A landscape with many valleys, sampled at points; each row gives a point and its height.
A ball rolls from a point to the lowest of its 3 nearest points, and stops where none of them is lower. Distance is the straight distance between rows; heights are no part of it.
K_24: [-49   5  17  -9   3 -15  34  -2 -26 -14  23 -32]  height 339
K_223: [-28  13  17 -10   8  -9  22 -30 -15  -5  25 -25]  height 231
K_847: [  7  -4 -22  16 -13  23 -17  22  29  -1  -1   3]  height 336
K_787: [ 30  26   2 -15  14  -2  21  25 -16   6  28  14]  height 427
K_968: [-11 -24  -8   1   7   2   2 -17  -5 -25 -38 -14]  height 348
K_181: [  6   6   0  10   3  20 -17 -19  15  -5  -7   0]  height 299
K_311: [23 21  8 -4  7 -4  4  8  0  9 14 18]  height 179
K_665: [ -4  -8  -2  13   9  22 -14 -30   6 -13 -22 -11]  height 360
K_313: [  8   9  12  -5   6  -2 -14 -18   1  10  -4   3]  height 126
K_638: [-20   2  15  -3   5 -19   6 -20 -20   0 -23 -13]  height 346
K_424: [ 15   1 -24  20  -1  17   4  50  -4   7   6   8]  height 303
K_284: [ 26  -1 -13  17  -5  14  -5  35   5   9   4  16]  height 277
K_519: [-23  15  21 -17   6 -17  18 -21 -13  -1  22 -22]  height 228
K_735: [  8   2  20 -15  -1 -19  -4  -5  -7  19  -1  11]  height 383
K_657: [  5 -36 -45  -3 -22   1 -14  42  25  -1  18   6]  height 340
K_234: [-21  17  20 -11   5 -12  12 -29 -17   0  11 -16]  height 204
K_80: [-27   4  27 -24  -2 -29  11  -4 -25  10  12 -16]  height 197
K_550: [ 15   7  21 -22  -2 -32   4   1  -7  25  17  13]  height 344
K_805: [  9 -29  -7  -8  -8   8 -27  -3  15  -5 -18  -2]  height 365
K_545: [ -5 -11   2   0   4   4  -6 -19  -9  -9 -34  -9]  height 225
K_138: [  9 -30 -35   4 -21   5 -14  43  28   3  11   9]  height 323
K_937: [ 16  -5   9  -4  -1  -6 -14  -2   5  10 -12  11]  height 104
K_781: [25 15 -4  9  1  4 -7 23  6  9  2 20]  height 275
K_650: [-11  -8   0   8   8   7  -4 -25  -4 -15 -29 -10]  height 393
K_409: [ 26  19   6 -10   5 -12  15  17  -9  13  24  24]  height 258
K_684: [17 16 -1  9  3 16 -9 -2 13 -2  4  6]  height 313
K_826: [28  2 -2  6  1  1  0 28  3 13  3 26]  height 256
K_266: [28 12  8 -1  5 -8  8 27 -5 17 12 29]  height 207
K_163: [ -1 -23  -9   3  -5  28 -28  -8  22 -14 -17 -11]  height 411
K_784: [ 22 -20 -17  10  -7   5  -5  43  13   6   2  20]  height 295
K_966: [-11  -9   4  -3   2  -8   2 -20 -15  -2 -30  -8]  height 310
K_142: [ 28  17  -9   4   8   9  12  32 -12  10  14  18]  height 38
K_840: [  9 -22 -33  19 -13  12  -1  50  12   6   5  10]  height 311
K_100: [ 23 -24 -11  -1 -11   5 -19  25  21   3  -1  13]  height 319
K_625: [ 14  24  13 -15   3 -13  10  -6   1  10  23  10]  height 188
K_580: [  6 -12   9  -5   0  -8 -14 -12  -1   2 -24  -1]  height 75
K_680: [  0  -9 -41  12 -21  22  -8  31  31   0   6  -2]  height 338
K_811: [ 23 -10  11  -3  -7 -10  -8   4   4  15  -7  20]  height 138
K_531: [-56   3  14   0   8 -11  39  -1 -23 -25  19 -24]  height 369
K_73: [-42   8  19  -5   1 -21  20  -8 -29  -2   4 -20]  height 240
K_230: [ -9   6  15   0   7  -5  -2 -26 -11   4 -18 -10]  height 363
K_403: [ 10 -22 -39  10 -21  15  -2  46  21   0   7   2]  height 316
K_257: [-20  14   7  10  16   0  11 -39 -13  -7  -1 -11]  height 544
K_336: [ 22   8  -4   5  -1  12 -11  12  12   7   2  17]  height 287
K_642: [  5  27  12 -14   5  -6   7 -20  -5   7  23  -1]  height 165
K_392: [-11 -26 -12  10   8  16 -10 -23   4 -25 -29 -14]  height 415
K_501: [ 29  21   2 -16  10 -10  26  23 -13   8  32  17]  height 352
K_397: [ -9  13  22 -18   1 -23   5 -14 -18   8   4  -8]  height 172
K_443: [-25   4   2   8  11  -9  12 -28 -18 -12 -24 -13]  height 472
K_962: [  2 -25 -31  -5 -21  19 -22  21  34  -6   4   0]  height 364
K_547: [-24  -1   1  21  15   6   8 -41 -13 -17 -19 -13]  height 637
K_587: [ 12  21  17 -22   0 -24  12   1  -7  14  28   9]  height 261
K_719: [  3  -3 -16  13  -8  27 -22   1  32 -11  -9  -2]  height 392
K_391: [-40   7  15   0  10  -7  30 -31 -23 -13  23 -24]  height 257
K_886: [-42   9   5  13  12 -14  28 -24 -27 -14  -8 -15]  height 586
K_992: [ 21 -13 -15   6 -15  16 -18  22  23   4  -4  13]  height 329
K_607: [-14  12  10   5  11   5  -1 -32  -7  -1  -6  -8]  height 457
K_518: [ -7 -12  -4  20   7  33 -18 -28  15 -16 -17  -9]  height 139
K_242: [  6 -36 -28  -8 -19  12 -27  24  32  -4   5   5]  height 353
K_477: [  9  22  16 -12   4 -12   2 -16  -3  12   9   4]  height 149
K_281: [-30  -6  -5  15   4 -15  29 -13 -19 -26 -34  -6]  height 569
K_333: [ 24   9  10  -4  -4  -9 -12   4   1  11   3  17]  height 125
K_874: [-37   3   1   8   7 -20  23 -13 -22 -12 -22 -12]  height 557
K_710: [ 13 -11  -9   6  -8  23 -23  -3  22  -4  -9   1]  height 356
K_342: [-11  11  27 -27  -4 -27   8  -8 -14  17  24  -9]  height 203
K_134: [ 13 -17 -14   2  -9  14 -23   9  24  -1  -9   4]  height 337
K_341: [ 14   6 -14  13  -7  22 -16  13  21   1  -1  11]  height 307
K_711: [  8  -5   8   3   0   7 -19 -17   4   0 -23  -2]  height 123
K_553: [ 23  12   8  -7   3 -10   0   7  -2  16  12  17]  height 150
K_22: [-50   7  17  -5   6  -6  33 -13 -23 -14  22 -31]  height 308

For each start below, name the point where the ball stops.
K_638 -> K_545
K_392 -> K_545
K_547 -> K_545
K_409 -> K_580
K_550 -> K_580
K_257 -> K_545
K_811 -> K_580

Write out the way that a ball takes from each point below.
K_73 -> K_80 > K_397
K_223 -> K_234 > K_397
K_313 -> K_937 > K_580
